A landscape with many valleys, sampled at points; each row gives a point and its height.
From any point a ball rolls to the lowest of the 5 points nearest to it. It stops when none of these is lower. Distance is the straight distance between rows; heights are no part of it.
lopam (h 23.9): [108  88 151 101 168 155 172  95 187 113 147 116 111 110 119 106  86 147
 102 139 105 140 167 107 157 132  88  99]
rinof (h 10.2): [ 95 115 140  91 131 135 129 124 137 115 101 115 139 142 113 129 107  97
 117 120 133 104 157  85 143 133 126 129]
sope (h 13.7): [125 171 163  95  65 115 109 136 118 135  89 142 163 139 126 149 160  92
 133 125 135  97  96 118 120 101 164 155]
zan (h 21.9): [149  89 116 173 165 135 143 120 111 136 140 107 105 135 139 128 136 165
 123 116 100 158 121 138 104 130 112 106]
Gunon (h 44.3): [125  91 141 116 162 142 175 114 173 104 193 127 121 112 167  71  90 165
 137 128 123 179 151  99 148 126  61 115]
tepi (h 55.7): [125 101 113  90 153 122 164 124 166 103 199 141 128  95 186  57  76 159
 168 136 151 183 164 112 147 145  62 142]
bevu (h 5.7): [117 165 164 112  82 118 123 140 122 133  97 109 152 140 109 163 142  93
 113 122 123  87 106 115 120 100 155 128]
bog (h 52.0): [102  89 125  75 156 135 171 106 189 114 165 135 122  99 150  74  67 143
 142 141 123 151 181  95 154 136  59 122]
degun (h 59.3): [102 115 104  48 153 111 150 102 202  94 161 166 127  72 148  97  55 111
 166 149 148 148 180  84 162 149  71 144]
kasuk (h 13.6): [118 133 122 104 129 128 115 137 116 108 116 126 155 138 128 125 115 109
 122 113 134 111 135  93 137 139 128 146]
nez (h 35.1): [137  74 124 129 172 133 166 127 148 115 185 102 106 102 176  75  99 180
 144 119 119 177 128 118 127 122  70 115]
Kur (h 28.0): [116  80 134 139 179 157 182 102 167 123 186 103  87 123 140  86  97 175
 131 131 109 154 162 142 134 115  66  71]
fini (h 41.2): [137 127  90  89 160  92 119 147 134  99 158 187 134  82 173  84 113 140
 183 122 138 164 121 113 139 135 134 188]
tid (h 30.8): [139 145 113 111 119 116  97 146  92 103 127 186 154 113 144 109 147 138
 162 127 153 142 110 134 116 141 156 185]
Gavis (h 42.6): [130 213 168 112  76 120  75 143 119 151  77 134 163 125 133 181 189  91
 114 128 131  75  52 139 118 134 202 164]
vabu (h 47.2): [115 135  90  71 166 107 132 120 163  84 147 168 128  76 151 109  85 105
 172 122 142 141 159  81 157 150 103 169]
mador (h 29.3): [143  76 134 206 141 170 135  81 138 185 141  56  93 157  96 138 152 118
  66 166  74 123 230 165 149 140 103  55]
tis (h 45.4): [140 106 105 108 166 103 140 143 140 111 188 150 122 102 183  68 108 160
 167 118 128 182 135 108 127 129 100 164]
Gusug (h 8.1): [153 120 108 204 124 141 128 115  89 170 118  86 123 165  97 151 138 144
 111 123 108 119 125 180 111 122 128  99]
Fis (h 18.2): [139 134 150 163 102 118 106 140  96 135 119 132 149 137 128 133 163 144
 138 107 142 125  75 145 100 132 136 140]
bifof (h 12.7): [127 149 143 142  95 137 137 127 111 156  98  81 120 174  81 179 122  89
  89 138 110  77 140 149 116 103 149  77]
ture (h 28.9): [106 123 108  82 146 126 125 123 135  96 125 152 145 114 137 118 112 104
 136 129 138 128 158  81 150 153 122 157]
madu (h 9.8): [115 105 133 129 154 157 143 108 139 132 112  91 106 148  96 150 109 107
  81 128 128 109 159 121 148 128 125  79]
zado (h 3.4): [147 180 145 180  77 125 119 134 113 205  94  98 132 148  95 200 175 117
 124 133  96  89  70 178 115 113 182 105]
ziso (h 39.7): [131 140 132 178  94 133 130 103 104 175 103  75 111 177  76 176 137 103
  92 137 109  98 153 167 118 100 144  77]
vuk (h 24.3): [100  88 145  72 151 143 175 107 201 108 124 122 126 113 114 100  82 107
 115 144 110 136 195  76 161 143  88 116]
tovo (h 10.9): [117  95 135 143 155 160 149  90 155 154 128  78  79 143  88 142 120 119
  64 155 104 120 199 145 140 136 110  63]
naru (h 45.5): [147 109 124 212 115 152 121  89 103 186 124  54 111 188  90 166 140 113
  77 151  96 107 197 173 136 115 121  73]
tiv (h 46.8): [120 125  96  78 154 108 125 134 148  99 160 158 133  95 157 102  98 129
 158 124 133 158 143 104 145 147 115 165]
Gek (h 36.6): [151 128 106 128 133 118  99 158  99 102 147 197 140 105 170  95 164 174
 160 130 155 158  88 139 115 144 151 184]
pazif (h 24.9): [114 148  93  77 156 100 113 140 120  79 107 208 148  70 154 115 117 103
 180 117 163 135 131  93 139 148 136 188]
Sus (h 37.5): [160 157 128 199  69 129 121 128  81 201 116  97 123 165  79 185 173 132
 120 132 112 105  90 195 113 105 164  92]
fitiz (h 22.0): [118  86 131 125 166 152 167  90 172 129 155 100  83 117 114 120  97 148
  94 142  97 139 185 140 137 117 100  75]
dekig (h 22.1): [121 162 128  92  96 116 105 141 113 116  97 154 169 132 133 122 124 104
 145 118 153 111 112 114 117 131 142 173]
laber (h 26.9): [129 191 112  97  95 113 104 143 104  89  88 205 154  97 141 113 162 134
 196 114 187 111  96 124 125 114 162 201]
zonu (h 14.3): [ 89 133 161 124 126 155 153  92 150 151  87  74  90 165  80 163  90  59
  51 146 133  85 205 129 146 109 138  58]
fut (h 25.8): [113 154  84  97 153 102 107 170 111  75 103 235 140  61 162 101 136 157
 210 122 177 144 105 101 120 150 155 196]
resa (h 23.0): [164 178 141 200  71 120  99 133  97 211  96  90 112 144 116 194 211 145
 137 126 120  98  42 179 112 118 206 130]
bige (h 15.0): [128 166 154 131  73 108 112 141 105 143 103 130 145 149 120 153 166 126
 128 118 137 108  72 140  98 108 163 138]
gubo (h 12.5): [140 165 157 143  87 119 130 130 111 160  95 101 142 156  93 181 142 116
 110 127 110  87  89 148 100  88 160 100]
dolak (h 11.2): [ 95 104 149 106 141 168 164  99 170 134  99  88 100 137  80 135  96  94
  64 135 128 108 200 116 157 132 116  77]
durek (h 23.8): [142 186 163 159  70 120  86 147 118 178  96 114 134 133 125 180 202 124
 129 127 122  96  33 152 101 125 191 149]
vikud (h 22.3): [153 112 129 201 118 131 116 141  86 144 121 111 133 155 113 141 154 154
 134 123 125 138  92 159  92 131 126 113]
lomel (h 22.4): [148 144 155 188  88 120  89 148  99 162 121 142 130 148 127 153 195 165
 144 122 145 127  53 160  81 122 152 147]
belot (h 64.0): [139 129 129 203  87 139 116 111 101 194 117  76 118 186  84 173 136 113
  98 141 109 104 152 186 125 102 130  83]
Reti (h 17.6): [121  93 134 100 165 149 154 116 170 114 132 107 114 120 109 126 104 130
 107 133 110 129 159 104 153 132 113 104]
sonuz (h 10.6): [113 165 148 115 108 131 144 127 133 158  79  85 121 173  79 192 111  57
  73 144 112  76 153 141 133  92 160  80]
Dufo (h 10.1): [114 121 135 141 122 141 140 116 115 143 105  87 111 153  88 167 108  93
  76 127 124 100 162 138 136 116 133  80]
nof (h 16.3): [110  95 125 102 150 140 140 129 146 108 129 107 126 126 127 125 111 115
 103 121 111 123 155  95 151 137 109 124]
zanid (h 13.3): [128 183 158 131  86 126 122 137 126 174  71 100 140 154  79 202 136  73
  87 134  99  71  94 152 128 108 176  87]
gel (h 36.1): [109  82 140 104 158 141 177 103 185 117 175 118 113 111 141  87  85 153
 128 136 110 157 166 106 141 125  75 104]
buno (h 20.4): [142 198 164 156  71 123 107 120 108 188  78 107 142 142  98 198 172  99
  99 134 102  74  58 158 122 120 186 105]
Muf (h 34.8): [161 148  82 136 142  97 107 190 109  88 152 235 122  87 187  76 168 195
 193 133 162 175  82 144 131 136 155 185]
sogi (h 13.4): [158 120  88 128 156  97 122 179 120 107 180 190 123 100 199  59 134 190
 179 127 135 186 103 132 110 137 136 170]
relu (h 9.5): [106 124 151 109 123 153 152 122 134 126  83  96 121 152  85 167  94  79
  87 125 133  84 153 107 143 112 142  91]
Punat (h 20.3): [136 174 165 149  67 119  91 136 118 155 104 125 142 135 122 169 194 119
 132 123 127  94  47 148 100 108 180 144]
Sunuv (h 51.0): [111  84 113  93 176 149 173 105 184 101 184 155 136 104 166  44  52 154
 153 130 145 176 180 103 155 158  42 117]
razir (h 36.5): [141  95 115 140 165 121 158 137 145 115 197 119 103 110 190  68 106 179
 159 118 122 188 129 120 125 128  82 131]
Mudi (h 64.9): [124  97 111  73 151 111 152 123 177 102 177 146 124  98 157  85  90 130
 153 134 122 154 159  90 153 142  87 148]
pude (h 9.1): [135  92 122 144 161 130 119 128 116 119 143 115 124 129 139 127 133 146
 122 120 103 148 118 123 113 138 122 120]
rifo (h 24.0): [149 167 144 188  79 122 107 133  99 178 112 114 128 154 102 170 189 147
 143 122 124 107  60 171 101 108 174 117]
pak (h 9.2): [115 119 133 124 138 143 136 133 125 113  96  95 138 151  95 152 104 106
 100 120 128 102 138 109 136 121 125 103]
tovi (h 12.6): [127 111 120 171 141 156 131  97 121 151 125  72 109 158  91 159 117 113
  74 129 120 119 167 147 127 119 124  66]
bufe (h 26.1): [146  83 121 156 172 145 165 101 144 127 171 105  91 121 139 118 121 157
 117 134 101 162 147 132 127 111  92  93]
Virof (h 36.2): [156 123 107 145 141 103  99 180  99 108 168 210 131 109 180  78 160 192
 171 127 155 184  80 158 111 148 145 184]
Tekog (h 25.4): [133 172 145 133  78 116  80 154  94 128 130 163 151 127 151 117 188 145
 146 119 169 124  64 150 104 124 170 182]
mef (h 6.6): [112 145 155 102  98 118 122 149 120 121  96 108 151 152 104 150 120  90
 122 125 117  92 119 107 127 109 144 128]
murar (h 7.7): [126 130 155 130 111 130 119 140 111 124 102 112 155 147 110 143 129 111
 113 124 127 100 110 113 111 108 131 116]
risu (h 33.3): [150  79 130 144 168 112 147 137 133 113 185 118 104 120 170  85 119 168
 144 121 106 181 120 128 110 118  91 127]
Dulo (h 13.5): [137 119 139 161 123 141 130 125 107 142 117 104 122 158  96 160 117 128
 107 111 115 119 116 136 111 121 129  89]
vak (h 38.3): [137 132  99 106 138  98 104 148 108  96 143 196 143 100 163  91 132 153
 167 119 141 173 110 132 127 147 149 193]
nokuz (h 25.6): [107 152  85  86 146  99  98 143 116  64  77 220 138  63 160 124 121 118
 212 109 180 124 110  83 124 144 130 198]
dok (h 18.9): [137 120 121 172 134 133 122 123 109 133 121 113 130 153 110 143 124 136
 122 115 121 131  99 148 103 120 128 111]
mifi (h 20.8): [115 156  98  70 128 117 112 140 115  98 112 161 160 115 126 128 108  92
 148 114 158 114 147  92 139 149 126 178]
ziles (h 14.6): [128 120 127 183 123 158 134  87 133 174 120  63  91 163  89 154 124  92
  61 153 107 110 207 160 142 129 110  65]
tam (h 22.2): [125 132 107  98 118 120 112 140 111  98 120 154 156 118 138 119 126 118
 146 117 144 129 133 110 133 148 134 169]
tamur (h 19.2): [145  93 107 182 148 150 138 105 104 145 131  93 103 146 113 155 125 138
 106 124 112 129 147 155 125 125 118  83]
Bikun (h 33.8): [127 126  97  98 145 112 109 139 126 104 147 161 140 103 152 108 125 121
 157 124 142 157 145 113 130 144 132 176]
tonu (h 29.4): [142 117 130 160 134 112 109 154  96 114 135 142 141 128 151 113 149 156
 137 124 128 150  90 135  92 142 127 152]
kor (h 22.9): [134 187 134 105  81 112  87 139 101 123 112 161 163 121 143 130 167 107
 155 121 159 111  86 130 108 118 160 182]
bevif (h 35.5): [123  82 136 129 171 151 181 114 167 104 190 122 111 107 176  55  78 190
 136 132 126 171 154 107 155 137  30  90]
kodi (h 7.5): [110 123 145 156 125 162 133  99 137 154 104  70  97 171  81 155 110  88
  66 144 119 107 193 156 140 127 120  58]
todu (h 20.7): [132 195 174 118  80 127 105 149 122 160  68 115 165 146 108 193 171  82
  97 134 107  68  60 135 126 117 181 127]
lupes (h 43.2): [117 126  85  67 167 101 140 138 142  85 164 175 127  69 161  92  90 122
 186 127 150 154 144  93 159 141 108 174]
lim (h 14.1): [104 104 144  81 164 156 163 105 175 111 112 108 116 120  99 126  92 104
  92 141 116 111 182  83 166 144 106 107]
zarul (h 47.5): [ 99 114 114  59 158 117 135 103 168  91 132 144 130  96 131 115  92  97
 133 130 135 128 180  75 161 161 106 157]
sikad (h 26.2): [141  78 119 183 145 160 141  82 137 174 155  70  83 159 105 134 135 133
  84 162  74 134 200 165 145 127  99  67]
Soze (h 19.4): [124 108 133 111 139 121 123 139 129 105 119 119 141 138 136 119 117 121
 121 114 116 127 136  96 137 145 122 129]
mag (h 24.6): [143 129 130 163 108 110  96 152  91 117 143 158 150 135 158 110 174 167
 129 124 152 154  71 149  94 144 146 165]
retab (h 11.6): [133 152 151 149  83 130 113 142 108 133 116 106 153 157 115 152 146 125
 134 123 134 105  78 135 106 121 155 126]
nibim (h 28.3): [145 150  87 123 131 104 102 173 108  86 130 223 141  92 163  91 155 172
 189 130 180 158  86 139 127 144 150 199]
narus (h 50.0): [122  99 118 109 160 112 130 141 131 110 160 121 116 117 159  89 127 141
 141 117 120 161 126 114 120 139 113 152]
pup (h 21.6): [133  89 129 128 172 152 161 111 142 119 149 107 100 119 117 124 104 151
 105 125  97 139 144 122 140 128 109 101]
fese (h 25.2): [120 191 124  99  85 113  97 142  99 118 113 188 159 112 130 121 166 124
 162 120 183 118  86 138 122 117 163 184]
Zovi (h 27.4): [131 139 130 126  91 118  83 147  96 111 127 161 153 136 140 101 155 133
 139 116 164 136  91 143 104 134 148 172]

For each start below, name the point where the ball stops.
laber => bevu
mifi => bevu
zanid => bevu
degun => bevu

Two balls start at each pair of points below. Name the first point that both come to, or write never.
razir and tiv => rinof
vak and fini => kasuk
Mudi and zarul => kasuk
tid and ture => kasuk
